Each row is a point on a landscape with many peaks, with its height.
A climber steps from a point to the highest of its 2 nearest points, and stops where none of them is higher. Distance is the straight distance between rows; heights are no part of it.
Nisov height 40.2: [-35 -38 -34  25  44   2  -5  17  54 -30  -4  12  -5  24 -14  39 -13 -20
 -25 -14   1  12 -35  15 -47  13  16  42  49  -4  -3   4]
zeg height 72.2: [-32 -39 -24  57  23  -3   8 -29 -57 -18  57   6 -13  33  12   5 -11  31
  19 -35  36  22 -13 -40  -2  42 -11 -27  -6  53   4 -23]
Nefe height 68.6: [ 87  29  -7   3   4  18 -30 -16  -5  21  -2  10  13 -31  -5 -26 -20  17
  27 -35  30 -30 -19  13  10   9 -15 -17 -37  14 -16 -34]
bemor height 83.0: [ 38  21   0 -14  -5  -3 -39  46  12 -64  14  -7   3   6  17  -7   8 -71
 -20  53 -12 -39 -15  -2  10  14 -15 -16  14  26   2  51]
Sepek height 42.6: [-25  23  14 -10 -14  -7   9  48 -62 -34  16 -35  25 -10  13  -3  49  -6
  -5  46   3  13  24 -32   8   4  10 -65   3   9  35  19]
banu height 55.6: [ 13  15 -14 -17 -14  -7  -6  27 -23   3   9   0  15 -15   3  30  44  29
   2 -38  28 -22 -13   6 -13   1 -15   2 -59  -1  43  19]
Soku height 36.4: [-36  24  -2 -57 -26 -34 -27  30  21 -68  12 -25  23  22  -6 -34  38 -35
  -6  34 -17 -16 -14  -9  -1   0  13  18  65   4 -16  47]
Lat height 74.2: [-24 -31 -33  -2   0  11   5 -47  -1  36  -9  11 -10   8  -4   3  -8  36
   8 -47  12  15  -1   2 -10  25  35  15  19 -11  -6 -60]
lumik height 47.9: [ 15  15  12 -42  38  34  -8  14  34 -12 -28 -33   8   6 -20 -29  -9 -16
 -29  23 -27 -20  -9 -25  40  26   5  39  78  14   7   0]
Fogom height 68.4: [-13  10  18 -33  27 -37 -23   9  -1 -43 -25 -42  -6 -37   3 -28  41 -41
 -20   6 -33   4 -59  -1   8  38  29   4  39 -30  16  41]
dov height 35.7: [  0  21 -22 -37 -29  11  -5  18  26   6  -5  -9  13  21 -21  -3  41 -24
 -25   6  -5  -3  11  11  -4   2  34  30  39   2   6   2]
taruz height 69.8: [-65 -32   8  15 -20 -14  16 -26 -23 -46  27  12 -32  29  19 -13  36 -22
 -15  33 -54   8   2 -15 -18  -4 -16   4  17  -9  40  59]
sep height 23.7: [-21  -7  16   3   1 -15 -15  30  -3  20  42  10  16  11 -12 -24  43  22
   1 -26   1 -11  -7 -21   7 -28   6  75 -49  13 -25  13]
rutof height 66.5: [-18  -1 -19  56 -21 -50   4  -5 -54 -27  44   9   4  -8   4 -10  31 -20
  30  -5  36  46 -22 -16 -16  18  21 -61 -41  13 -12  -4]
Zagil height 39.6: [-36  23  14 -13 -41 -15  -4  37 -12 -51  28 -15  14  17  -2 -23  43 -40
   3  59 -22   6   2 -23   6  -8  -3 -38  27   8   0  49]
Nidip height 79.8: [ 33  18 -44 -31 -29 -25 -34 -27   7 -15  16  10 -39   1  -2  -1  70 -51
 -20 -15 -12 -12 -33   8   7  33   9  39   5  18  12   3]
Romo height 75.1: [ -1 -28 -20  36  24  -8 -28  -9 -29  -9  17   2   6  -9   3   2 -11  31
  10 -32  44  -2 -36 -13   8  51  -4 -18 -25   9  -8 -38]
Vuto height 78.4: [ 20  18   8 -12  -3   4 -27  69  -8 -37  15 -23  27   2   5  37   2 -43
   5  51  12 -10  -1  -3  15  32  11 -45   8  31  -6   7]
toti height 76.4: [ 14  11   8  -3  23  19 -14 -39  -4  32  14  19 -62 -10 -13  12  46  -5
   0 -35 -28  13 -27 -17  31   3 -29  63 -57  13  15  -2]
sabap height 66.3: [ -6   4  -6 -20 -38 -56 -11  -8   9  15  -1  10   7 -14   2 -26  19  31
  12 -26  11  -8  23  15 -14 -33  13  16 -20 -30 -18  -8]
kini height 72.7: [ 22 -24   5  40  49  75   9 -21  23  -7   2  19 -22  29   3 -50 -42 -28
 -33  26 -25 -12   5 -32   6  -4 -15  27  36  17  12   2]
met height 66.9: [ 45  39  23  -5  -9  31  17 -10  -1   2 -21  -6 -15 -30   6  32 -20  12
  21 -25  20 -15 -22  19  20  -1 -47  -7 -67 -17  26  -3]
Kep height 79.4: [ -5 -16  -3  35 -29 -12   1  44  25   7  19   4  -5  32  11  18 -15 -40
 -23  62  -3   0  15 -37  38   4   4 -31   5  44 -39 -34]
maful height 13.1: [-26  15  77  16  25  19  68  32 -21   4 -28 -29  23 -24   2  -5 -35   0
  18  23 -10  26   0  10   9 -18 -11  -8 -25 -37   4  51]
ranon height 27.5: [  6  34   9 -57 -21   3  46   4  34  85 -39 -25  19  -3  -7  16 -28  15
 -19   2   0  24  28  16  19 -39  56  -5  20 -18 -42 -38]
tov height 67.7: [ -7  -9  17  34  -6 -17  10   2  30 -46   9  14 -16  13  10  -3 -14 -40
  -5   5  -7 -11 -32   2   2 -18 -28  29 -10   4  -6  38]
kur height 71.1: [ 43  34  28  10  23  33 -17 -15 -40   9   8  -5  15 -45 -10 -54   2  -5
  16 -10  20   3 -24 -11  27  25  17  -4 -56  -6  -7 -17]
Bago height 51.6: [ -6   4 -15 -22  39  76  15  -5  -5  19 -23 -26 -11 -18   2  -3   9  15
 -38 -14 -22 -13 -42 -29  -9  19   5  17   4 -24  63  28]
Kapob height 71.5: [ -9  23  22 -38  -6 -46 -18   3 -50 -28 -16 -42   0 -61   6 -21  56   4
   8  -1  -7  -3 -27  -2  18  43  21 -22  -5 -32  26  10]
mif height 40.8: [ 54  -5 -37  20  11  50 -12  27  24  69 -11  15  -1   6  -5   9 -16   9
 -27   9  20 -19  10 -26  22   9   5  -8 -25  21  -7 -53]
lir height 84.4: [ -6 -36 -46  13 -26 -33   7 -84 -31 -12  -8  18 -57   1  43  15  18  30
  18 -32  16   7  16   7  -3  18  -7 -45 -12 -14  49   3]
zovu height 45.7: [-14   7  -1 -31  21  11  -1  29 -71  -9  -1 -42   7 -39  13  14  53  34
 -25  21   7 -11  25 -24  -3  22  -8 -59 -13  14  74   2]
rav height 44.2: [ 33  26  -9 -23  26  36   9 -32  62  16 -50   5 -24 -21 -20  25 -18 -41
 -12  -9 -15  32 -14  36  -5  -8  26  37  35 -20  11 -13]
fikeg height 64.8: [-32  -5  22  38   7 -21  13   3  -4 -63   4   6  12  -1   3 -19 -24 -16
  26 -30  21   3 -68  -1 -22   4  11  22 -13 -25 -11  30]
sinek height 28.9: [-22 -15  -4  -7 -13 -50 -13  41  38 -23   3  13  -3   6  -6  69  25 -15
 -10  -7  -3 -15   3  33 -36 -14 -37  34 -15 -17  12  45]
mus height 72.8: [ 25 -47 -44  39  22 -29 -34 -39   7   9  11  35 -50   8  10 -38  39 -19
 -25  -3 -21  -7  20  -3 -18   1 -13  22   9   4   5  22]
kore height 67.3: [-18 -16   3   3  13 -47 -15  29   6   3 -34 -27  10 -38   0  13  13  -3
   2 -14  19  13 -48  -9   7  50  33  -1  -3 -38 -10 -15]
sopi height 74.4: [ -8   5 -20 -16  14  12 -30 -10 -34 -11   1 -16 -13 -30   7 -11  62  -7
 -19 -13  -6   0 -38  -2   0  55  27   6   0  -9  34  -6]
zok height 55.3: [-22  12   8 -47  12  34  41 -25   1   0 -35 -39   1  -1  -3 -11 -10  18
  -7 -44 -10  -9 -39 -16   4  18   7  40  43 -35  53  21]
Labu height 70.9: [ 27 -32 -35  32  32 -27 -56   2   5  -1   0  22  -4 -28  -4 -21  39  -9
  -6 -17   6 -13 -15  12 -23  22  18   2 -17 -14  -3   4]
Fikas height 45.9: [  7  13  33  17   0   4  19  25   5 -46  -6  -8  20  -4   1  24 -32  -6
  28  -7  15  -7  -9  48 -20  -9 -30 -29 -14 -18  -4  29]
tese height 67.1: [ 30  27  23  -6   4  19 -22  27 -26   3  57  -1  27  18 -14  13 -19   9
  16  -4  18  -4  14   1  21 -12 -11 -20 -20  70 -43 -41]
vofib height 39.8: [-14  -8  -1  48 -28 -66  -3 -37  37 -36  23  48 -22  19   1 -68 -19 -56
  -1  31 -36   9 -14 -26  -7 -50 -12  26  29   9 -42  24]
Nif height 61.5: [ 26  12  -4 -32  26  16 -28  19  11  28  22  16 -27   0 -19  77  41   7
   8 -20 -20 -12 -14  15  -7  -3 -59  42 -58  19  27  26]
vev height 73.9: [-65 -13  11  -3 -22   7  27 -29  -2 -43  10  -8 -35  36  12 -20  15 -28
 -15  15 -28   4 -25 -45  23  19   9  45  40  -1  17  18]
mav height 57.4: [-17 -12  17   3  46  14  -8 -37 -46  16   1   7 -11 -36  -5  12  21  19
  32  -9 -10  38  18  25 -22   3  12  -4 -32 -22  17  10]
nibo height 79.2: [ 36  28  -5 -13 -25  33 -13  -1   0 -61  22 -22 -27  22  23   5   3 -58
 -44  15 -17 -47 -38  -3  23  27 -48  -6  12  42  43  47]
sigaz height 38.5: [-10 -15 -24 -22  33  24 -16  11   6  56 -26 -13  -4   0 -25  39  32   0
 -28  41 -19  30  45   4  15  39  38 -18  46  11   2 -54]
bag height 72.4: [ -7  15  32 -27 -24 -11  -3  -9  17   4  13   5 -43  12  -6  35  30 -14
   2  -6 -19  -5  -6  -8  43  -2 -37  71 -28  13  -1  -5]
Lete height 41.3: [ 11   1 -13 -34  23  24 -18 -23  39  22 -39  -8 -30  -7 -27  48   3 -19
  -6  14 -32  19   2  26  11  41  12   8  56   4  -6 -49]
lud height 88.7: [  3 -10 -43  18 -46  -8  11 -49  -9   3   8   6 -44  28  15  18  32  -1
  -7 -24  13   9  -5  -5  14  31   0 -11   7  11  23 -22]
Zevas height 59.8: [-29 -17  18  15  -9 -30 -13 -43   8 -54  30  15  -6  37  15 -71 -33   0
  23 -20   2 -19 -37 -32  21  -3  -9  38  20  23 -41   1]
furi height 69.6: [-28 -14 -12 -18  16  12  11 -34   2   2 -31  -4 -17  -3   3  50  -4  18
  15   2 -14  27  38  54 -13   1  -2 -21  33 -16  17   2]
puvo height 60.1: [-16  -3   9   0 -26  13  12 -59 -38 -14  29  24  -2  32  12 -34  11  -7
  34   3 -32  21  53   6 -23 -48  -1  -9   6   2  14  47]
veser height 73.2: [ 13  37  29  15   0  -6  -8   4 -28   9  -1 -13  19 -44 -16 -67  27 -45
   3   9  11  28 -33 -11  21  13  62  18 -42 -20 -33  -5]
sez height 69.2: [-34 -23  -9  70 -14 -14  27 -23 -49 -15  53  22   4  31   5 -30 -29  -5
  26  -3  17  37 -11 -29  -8   5  10 -42  -5  37 -27 -16]
kip height 63.7: [-51  -5  39 -15  22 -36  20  16 -17 -10 -21 -38  25 -28 -11   0  13  29
  25 -35   5  18 -41  -1 -15  13  20  24  -2 -51   9  29]
lek height 19.5: [-25  -2  53  20   6  -6  34 -24 -49  25 -14  -7  23 -36   8 -59 -37  46
  40  -8  11  13  18 -26  11 -12  13   6 -35 -47 -10  -6]
vesup height 63.3: [ 13  43  26 -25  30  38   0   2 -27   4 -21 -28   4 -48 -22  33 -21  36
  34 -27  18   5 -60   1  19  47 -26   5 -49 -16   9 -35]
gimat height 26.0: [-24  -2  13 -19  -4 -39 -32  52  14  -4  24   7   6  -2 -10  12  64 -14
 -14  16 -16 -20   1  -3 -11 -20 -16  62 -36  -2   3  51]
pubap height 64.9: [-12 -11  50  40  -2 -52  10  18  -4  33 -23   3  18 -33   2 -65 -31   6
 -10  64 -20  15  18 -26  29 -20  28 -19 -13 -20 -59 -29]
ger height 43.7: [-39 -24  26  43  -4 -46  43   3  17   6 -45  -1 -18 -20  12 -41   9 -33
 -19  48 -38  26 -10 -29   7 -12  19   8   8 -42  19  45]
mopo height 45.6: [  5 -23  35  66  32  -9  23   3  13  17 -46  14 -17 -32  17 -50 -20 -24
 -24  71 -35   1  18 -13  13 -22  -7 -15 -20 -31  18  37]
nit height 35.2: [-45  11  33 -46  29 -14 -18  39  42 -50 -13 -26  20  17 -17  64 -22   5
  31 -16  -4  -8 -37  32   2  15 -17  35  29   6 -23  15]
pov height 51.0: [  4 -13 -29   9 -31  18  35 -62 -13  16   9  24   1  29  33   7 -33  35
  21 -38  20   2  40  10 -13 -41 -11 -23 -21   8  11  25]
mupal height 10.4: [ 15  12  45   0  20  37  46  27  24  39 -43 -20  23 -15   6   2 -62  22
  -1  16   2  -1  27   7  18 -30 -27  -7 -18 -30  -2   9]
rasut height 33.3: [ -6  12 -55 -27 -58 -46 -32  29  24 -53  19  -4  25  22  -8 -14  28 -24
  -4  -2  11 -27 -21  13 -32  14  14 -12  54   0 -15  16]
Venim height 62.0: [  2   2  30   8  10   9  -3  41   4  41   9   0  29   3 -12 -39 -12  -7
 -25  41 -16   4  25 -11  11 -29  30   3   0   7 -48 -23]
zuziv height 67.2: [  0  -1  -2 -32 -16 -28 -22 -17  -3  11  27  13 -31  18 -15  52  45  14
  10 -20 -16  -4  40  24   4 -11 -51  35 -13  24  14   4]
bepev height 62.2: [-19  29  44 -37   3  12  -4  18 -43  -7  35 -21  35   9 -23  13 -32  35
  16  19   9   4  37   0  20 -17   4 -23  32  51 -56 -68]
Baf height 42.5: [ -3 -28 -51  12  15  25  -9  17  24 -16   8  13   3  40  -9  33  10  -2
 -30 -12   3 -23   4  25 -50  -1 -18   7  32   8  28  30]
migu height 62.9: [ 31  31 -13 -14 -12  22   1  10 -56 -10  43 -14  23   3 -12  21  17  26
  27 -27  48  -8  -1 -13  10  23 -13 -29 -28  74  21 -40]
Mabe height 59.3: [ 24  43  -9 -17 -15   9  12  14 -59 -15  10 -23  14 -41  15  47  25  18
  10 -24  44  -4 -21   0   0  28 -10 -48 -54  27  59 -20]
bomat height 60.2: [ -8 -20   4  14  22  -4  12  30  44  36 -16   4  18   2  -8   6 -62  10
 -39  -8  15   0 -21  -2 -23  -6  43  -1  25 -11 -65 -55]
vumu height 57.3: [ -6 -20 -41  17  21  35  25  13  49  33 -21   2  34  14 -10  -8 -43  21
 -33 -44  34   3 -28  -8 -44  -7  53  31  28 -26  -5 -24]
pofe height 45.3: [ 39  38  15 -41  29  42 -19  14  52  13 -11   0  -3  -4 -33 -15  -5 -42
 -30  18 -28  -2 -10 -18  35  -8  16  75  28  15 -15 -23]
Zivid height 60.7: [ -5   1  32  -1  52  27 -23 -29 -43  -9  10   1  -9 -34 -26  21  -8  21
  45 -31  -3  16 -32  18   1  24 -24  21 -44  -5 -12 -22]
bure height 59.6: [-32 -11  33 -28  42   5  -5 -21 -27 -29 -20 -21   4 -19  -5 -27  -8  27
  29 -32 -22 -11 -22  -3 -15  27  -5  23  37 -38  28  19]
nevu height 53.9: [-39 -13 -28  12 -23  -7  40  24  46   0  -8  -3  36  42   1 -17 -49  14
 -26 -34  26  -3 -20  -9 -58 -34  38   4  51 -30 -26   1]
pafa height 21.7: [-28 -18  30  21  27  12   0   3 -36  34  30   6  22  -2  -5 -49  -1  47
  15 -12   8   1  11 -39  10 -12   9  39 -36  -2 -13 -15]
lel height 51.2: [  3 -11  15  -3  20  17  -3 -11 -28 -15  -4  -1  -4  -1   4  -1  15  13
   4  39 -25  -5  70  22  -2 -19 -31 -35   7  -1  35  39]
Mafov height 74.8: [ 19 -37 -53  20   7 -40 -52 -25  15 -31  43  25 -53  45   6 -23  24 -41
 -26   2 -19 -13   5  -6   1  31 -36  10  44  49 -20  29]
luf height 58.9: [ -5 -14  25  45 -17   4  22   4   6   8  17  17  14  22   2 -14 -42 -11
  -6  15  -1  14   9   6 -10 -43  11 -17 -10  10 -45 -17]
Gim height 75.7: [ 29   8   1  13 -12  50  12  -9  11 -24  15  -3 -24  33   9 -28 -21 -27
 -29  10   0 -40 -16 -32  44  19 -32  11  17  33  13   3]
punuz height 83.7: [-17 -14   3  29 -20  -5  18  13  16  39   0  13 -19  16  -7  29 -13 -43
 -28  59 -19  50  22  -8  11  -6  40 -34  14  20 -53 -65]
Zov height 70.4: [ 10  17  10  17 -30 -19   1 -25 -27  20  16  12  12 -13   5 -55  36 -11
  24 -20  13  27   8  -4   1 -29  39   3 -47 -19 -18  -5]
maf height 79.3: [ -8   5   5 -23 -19  -2  19 -24  40  35 -27   8 -21   4  -5  52 -17  -3
  -1  15 -22  26  47  46  -2 -40   8  -7  15  -6 -29 -24]
nume height 49.9: [-19  -7  13  14  -3   6  41  44  23 -10 -24 -21  46  15   0   2 -60  28
   5 -31  28 -17 -13  15 -33 -15  -2  -8  25 -33  -5  20]
Kisir height 50.2: [ 29  26   4 -26 -34 -15   7  13   2 -10  -8  -4  14 -15   7  48   0   8
  21  -6  17 -14  35  57  -8 -27 -30 -34 -25  -7  19  23]
tev height 46.5: [-14 -31 -50  -3  14  45  10 -36  -8  -9   6  19  12  30   8  44   3  25
  19 -35   6  -1  20  46 -58 -13  -1  -5   9  -4  44  52]
mepek height 69.3: [-16 -46   2  26  49 -54 -50   5  -4 -15 -25  10  -6 -52   2 -22  14  29
   9 -16   9 -11 -44  -1 -18  34  -9   7 -26 -46  -6   1]
megu height 65.8: [ 64  -7 -26   4  -5 -35 -44  17  -2  17   8  14  34 -22  11 -19 -20  48
   6 -25  39 -47  11  24 -30 -14  -8 -44 -21   4 -23 -27]
Tura height 50.4: [ -9  12 -20 -43  -7  -3   7  17 -30  -3 -19 -26  14 -31  16  42  43  60
  -5  -6  17 -26  26  11 -20  -3 -24 -38 -20  -9  85  34]
vorok height 29.7: [-15  24 -45 -54 -91 -67  -9  37  30  -5   1  -8  23  16 -10  32  18   5
  13  -8  24 -11   1  16 -25  -3  13 -19  36 -10 -16 -24]
fani height 32.2: [  1  29  -7 -57 -49 -22  14  15  35  47 -20 -14  27  14 -16 -23   5   3
 -25   3  -6   0  26  -2  -8 -35  53   0  50 -17 -37 -20]
Rulu height 35.5: [-18 -22 -27 -17 -14  -6 -16  14  17  55  13   5 -17  24  -7  48  25  17
 -28  15  -3  15  38 -16  22   9  24   9  19  30 -26 -83]
gipek height 49.2: [ 41  23  -8 -20  41  78  -9 -20   0 -22 -15 -13 -25 -17 -11 -15   2 -29
 -32   6 -31 -21 -40  -6   3  27 -10   9  20   5  47  16]
Bora height 54.0: [  9   4   7  31  10  38  31   9 -50   9  -8 -22  50 -20  18 -36 -34  30
   1  28  37   7  47  -9  -3  -6  11 -78  -7 -12  20  15]
buna height 62.1: [  7  16  11 -30  37   7 -16 -26 -13  25 -27  -3  -8 -49 -14  53  16   0
  34  11  -6  52  33  65  -2   2  11 -26 -17 -14  -3 -22]
gor height 36.3: [  6  21  32   4   2  13  15  35 -23  29  -5 -18   8 -28   0  12   0  16
   0  17  24  12   1 -33  45  18   6  -8 -43   6   7 -41]
pepib height 51.5: [ -2 -10 -10 -16  45  31 -21   4 -27 -13  20  10   8   7 -16  52  19  42
  28 -28  -5  -6  13  45 -45   1 -50  -9  -9   8  37  28]
bup height 55.5: [ 35   6 -21   2  -1  24  -5   2  -9   6   2   7  22   4   7  13  -8  10
   1  23  12  -3  63  48 -19 -39  -6 -57  -2   8   2  21]
Rem height 82.3: [ 22  19 -27   4 -48 -66 -23 -47 -15 -19  43  20 -66  10   9 -12  58 -29
  13 -44  -5  11 -25   0  19  26 -20  11 -19  30  -5  24]
taru height 60.4: [  5  -7 -39  39 -33 -24   4  -5  -3 -14   5  19  23  10  17 -19   4 -11
  11  -8  25   4   4  30 -49 -32  13 -54  -6 -20  -4  45]
Nifo height 47.7: [ 30 -10  12  26   3  21   7   0   5   3 -36  -6  -6 -11  23 -43 -16  -5
 -31  66 -20 -23  63  -5  23 -14 -25 -54  13 -15  26  32]
vugu height 78.3: [-12 -24  -5  18   0 -11  -2  -9   6   8  -2  18  -3  -2   0  22 -18  46
  21 -61  26  -4 -23  18 -16   2 -17  14 -24 -13 -12 -26]
vupa height 67.5: [ 26  -6  25   5  -7 -63 -25  15   1  23 -31  -5  -1 -44  14 -34 -12   8
  -1  42  -9  -3  38  -7  26  -1  11 -52   0 -23 -38 -43]
nid height 55.7: [ -8 -20 -11   7 -24  55  33 -54 -30   3  37  26   6  74  20 -20 -37   7
  20 -19 -16   5  46  -7 -26 -28  -3 -11  30  26  14  14]
gigil height 43.0: [ 59  32  -9 -30   3  40 -13  16  59  55 -23  10   0  -8 -26  -2 -28   0
 -19  -9   6 -26 -17 -17  17  -3   5  48  -5  10 -16 -56]
Gev height 71.0: [ 30  10  16 -14 -39 -23 -14  28  -5 -12  -4 -16  14  -2  14 -38 -26  12
  -4  48   6 -35  44 -24  38   2 -14 -52  32   7 -11 -32]
Milem height 38.2: [-28   1 -14 -28  49  19 -28  25  43 -16  -1 -11   4  13 -26  48   9 -12
  -8 -15  -5   0 -56  12  -5  34  12  63  24  20  -7  -5]
Nov height 38.7: [ 27  10 -18   5 -16  30   7  61  20  36 -11 -14   4   3   6  40  -2 -28
 -28  28  29   0  -9 -31  40  40  28 -14 -18  18  11 -39]
resa height 70.6: [ 48  31 -27 -11   4  39  -5 -36  14  13 -36  10 -27 -37   3   4  -1  16
   0 -46   5 -30 -53   5  -6   4 -27  28 -53 -29  49   8]
Vem height 70.5: [ -5 -37  21  58  34  10  22   6  35 -14  -8  26  -2   3   0 -45 -49 -18
 -23  22 -21  -8 -13 -28  -5 -30  -7  42   5  -2  -6  13]
Vomar height 65.3: [-59 -44  14  25  -1 -11  29 -35 -34 -27  10  42  13  30  29 -40   3   0
  20  18 -50   9  34 -16 -54 -35   2   0   6 -30  37  81]
minev height 39.1: [-15 -12 -36 -34  -5  17  -5   5  37  31   1  11  -7  36 -22  47  18   9
 -29  -8  -9  -6  35  30 -24 -15  -1  45  35  16  -1 -12]
salik height 16.4: [-53   1  69   1 -16 -33  69  16 -18  14 -28 -33  25 -10  10 -21 -36  48
  28  12   1  21  18 -23  21 -41 -10  -6  -7 -40  -9  11]
nopuf height 32.0: [-32 -11  15 -22  12 -33 -25   6  19 -54   0   4  -3  11 -20  41  15 -13
  22  -5 -31  -3 -11  49 -24   2 -14  29  26  -6 -13  26]
ter height 41.7: [-32 -24  12  65 -20 -62  34 -19  16 -32 -19  44 -11  -5  16 -66 -19 -44
   7  38 -35  10 -18 -18 -22 -47  -7  16  -1 -39   4  58]
Duga height 5.1: [ 21   3  27   8  61  83  17 -17  20  50 -10  22 -13   7 -15  20 -36  10
   5  10 -31  13  29  12  -1 -46 -34  32 -30   2  -3   9]
kuvun height 88.8: [ -2  11  -1   5 -18   7  34   2  44  55 -43   2 -22  -2  -3  41  -3 -44
 -26  24  -4  52  14  12  20  -2  51   1   2 -11 -24 -47]
sizat height 7.7: [ 35  30  41 -14  28  72  31   4  17  36 -33  -8 -15 -14  -1  31 -32 -19
   4  40 -28  15  39  24  38 -21 -36  -6 -18  -6   9   0]
tira height 77.5: [-29 -30 -38  12 -22 -14  -6 -35  23 -36  25  19 -35  51   2 -26  11 -30
 -21   2 -17  -6 -13 -20  -6   5   2  35  60  16  -7   2]
Bub height 63.0: [ 31  -7 -15  14 -10 -21 -22  49  36  10   0   9  39   2   5 -11 -50  28
 -28 -22  34 -44 -13  15 -30 -11  17 -22  12 -10 -46 -33]
Daf height 51.1: [  3  20  63 -40  35  16  -6  23   8 -15 -27 -53  26   5 -23  -6 -38 -18
   8  30 -26  -7   1  -3  49  23  -5  -2  62  11 -32  -6]
niku height 61.9: [-40 -12   0  22 -40 -50   5 -25 -14 -44  38  13   5  27  12 -25 -12  20
  48 -62  29  -1 -52 -18 -10  -2  -1  26 -18  -3 -28   3]
Buzoz height 78.8: [-30 -55 -63  17   1   0  14 -73  -4  19 -25  24 -13   8  34  25  -9  38
  13 -38  20  19  15  15 -24   8  34 -20   8 -31  22   2]
lusi height 57.2: [ 14  -9 -28  49 -10  10  12  10 -31  -2   7  -1  54   3  15 -50 -30  26
   2 -17  57  -7   9   7 -37  -3  29 -67  -8 -19  -7   9]
Vakir height 77.0: [ 32  11 -45 -23 -29  -9 -19  -7   1  12 -23  -6 -28 -22  13  -2  68 -40
 -43  18  -8  -5  -7  -4  12  43  38 -19  11 -11  46  -3]
kug height 56.1: [-41   6  63 -30  18  11  29   4  -9  -6  -4 -41  23  19 -16  11 -66  35
  16  18 -19  11  16   2  28   4  -8 -15  69  12 -50 -41]
kibo height 75.2: [ 16 -12 -10   3 -20  -5 -38  37  18 -25  19  -8   4  42  20 -12 -31  -2
 -15  44   6 -44  15 -31  39  21 -20 -28  33  48 -36 -22]
fusuk height 63.6: [-23 -12 -57  34 -53 -63  -8  22  -1 -10  41  23  17  16   2  -7  48 -12
  11 -13  34  27  -8  -2 -54 -12  19 -45 -12  -5 -22   9]
rul height 62.5: [-17 -27   6  13 -25 -45 -18 -40  -6  -4  24  23 -23  14   2 -45   4  14
  18 -13 -19  -5  17 -14   7 -18  -3  26   3  -4 -29 -13]
Vaga height 56.5: [  2  -1   2 -40  33   2 -41  35   2 -25  29   4   9  13 -24  91  16  26
  30 -14  -7 -16  -5  38 -10  11 -59  27 -12  42   2   9]
zuf height 85.2: [ 34  21 -22  17 -57 -23  12 -55 -25   7  33  13 -60  20  12 -19  26 -13
  -4 -26   9   6  21 -17  20  -3 -27 -24 -22  29  21  23]
Mag height 45.4: [ 15 -20 -18  11  25  47  16 -55 -24  40 -14  17   7 -26  37  -1 -48  63
  36 -26  24   0  43  -2  12 -35 -15 -20 -50 -16  10  10]
siku height 72.6: [ 49  29   4 -33 -28   0 -25  66   4  16  21  -7  26   6  -8  52 -20 -25
  18  25  14 -18  18   7  11   0  20 -28  -1  39 -31 -45]
belun height 46.9: [ 32  23 -16 -17  29  69  13 -16  32 -10 -11  13  -7   6 -26  15 -12 -29
  -5 -25 -10  -2 -30  23 -30  -5  -3  46  17  -1  33  11]
diz height 73.4: [ 78  24 -38  -8  21  23 -38 -27  29  34  -1  27 -30 -16 -21   1  33 -18
  -9 -39  -6 -13 -31  -3  -7   2 -28  49 -48  10  14   8]
vazab height 31.8: [ -5  13 -30 -44 -71 -54   2  28  62  16 -25  -2  18  13  -7  20   7   1
 -29 -20  22 -36 -10  -4 -13 -13  12  55  31 -25  -5  -7]
Guge height 55.4: [ 15  -2  28  28 -19  37  37 -23  -1  33   5   6 -32  22   9   4 -28 -10
  -5  29 -11  25  43  -4  39 -26 -10 -16  -9  26 -20 -40]
potim height 34.4: [-16  15  59  27  21 -29  19  15 -31  15   3 -10   8 -50  -9  22 -30  -7
  31  39  24  47   7 -19  46  14  -1 -14 -62  18 -42 -63]
tib height 50.1: [  3 -18  14  31  35  29  29 -20 -57  19  -2   4  11 -26  29 -19 -15  51
  14  17  18   7  62 -15   6 -33 -25 -48 -52   9  35  18]

Call two points neighbours if one is among the 2 nearest of the other. Go from one point of each pair to the other, from neighbour to neighbour, staying as high as possible. Name the lowest point that can't be avoided.
lud, tira: Mag
toti, kuvun: mav
tese, veser: Zevas
bup, veser: Fikas
lud, vugu: Lat

Where does a climber stop that starts at each point below?
nume: veser
luf: kuvun
Lete: tira
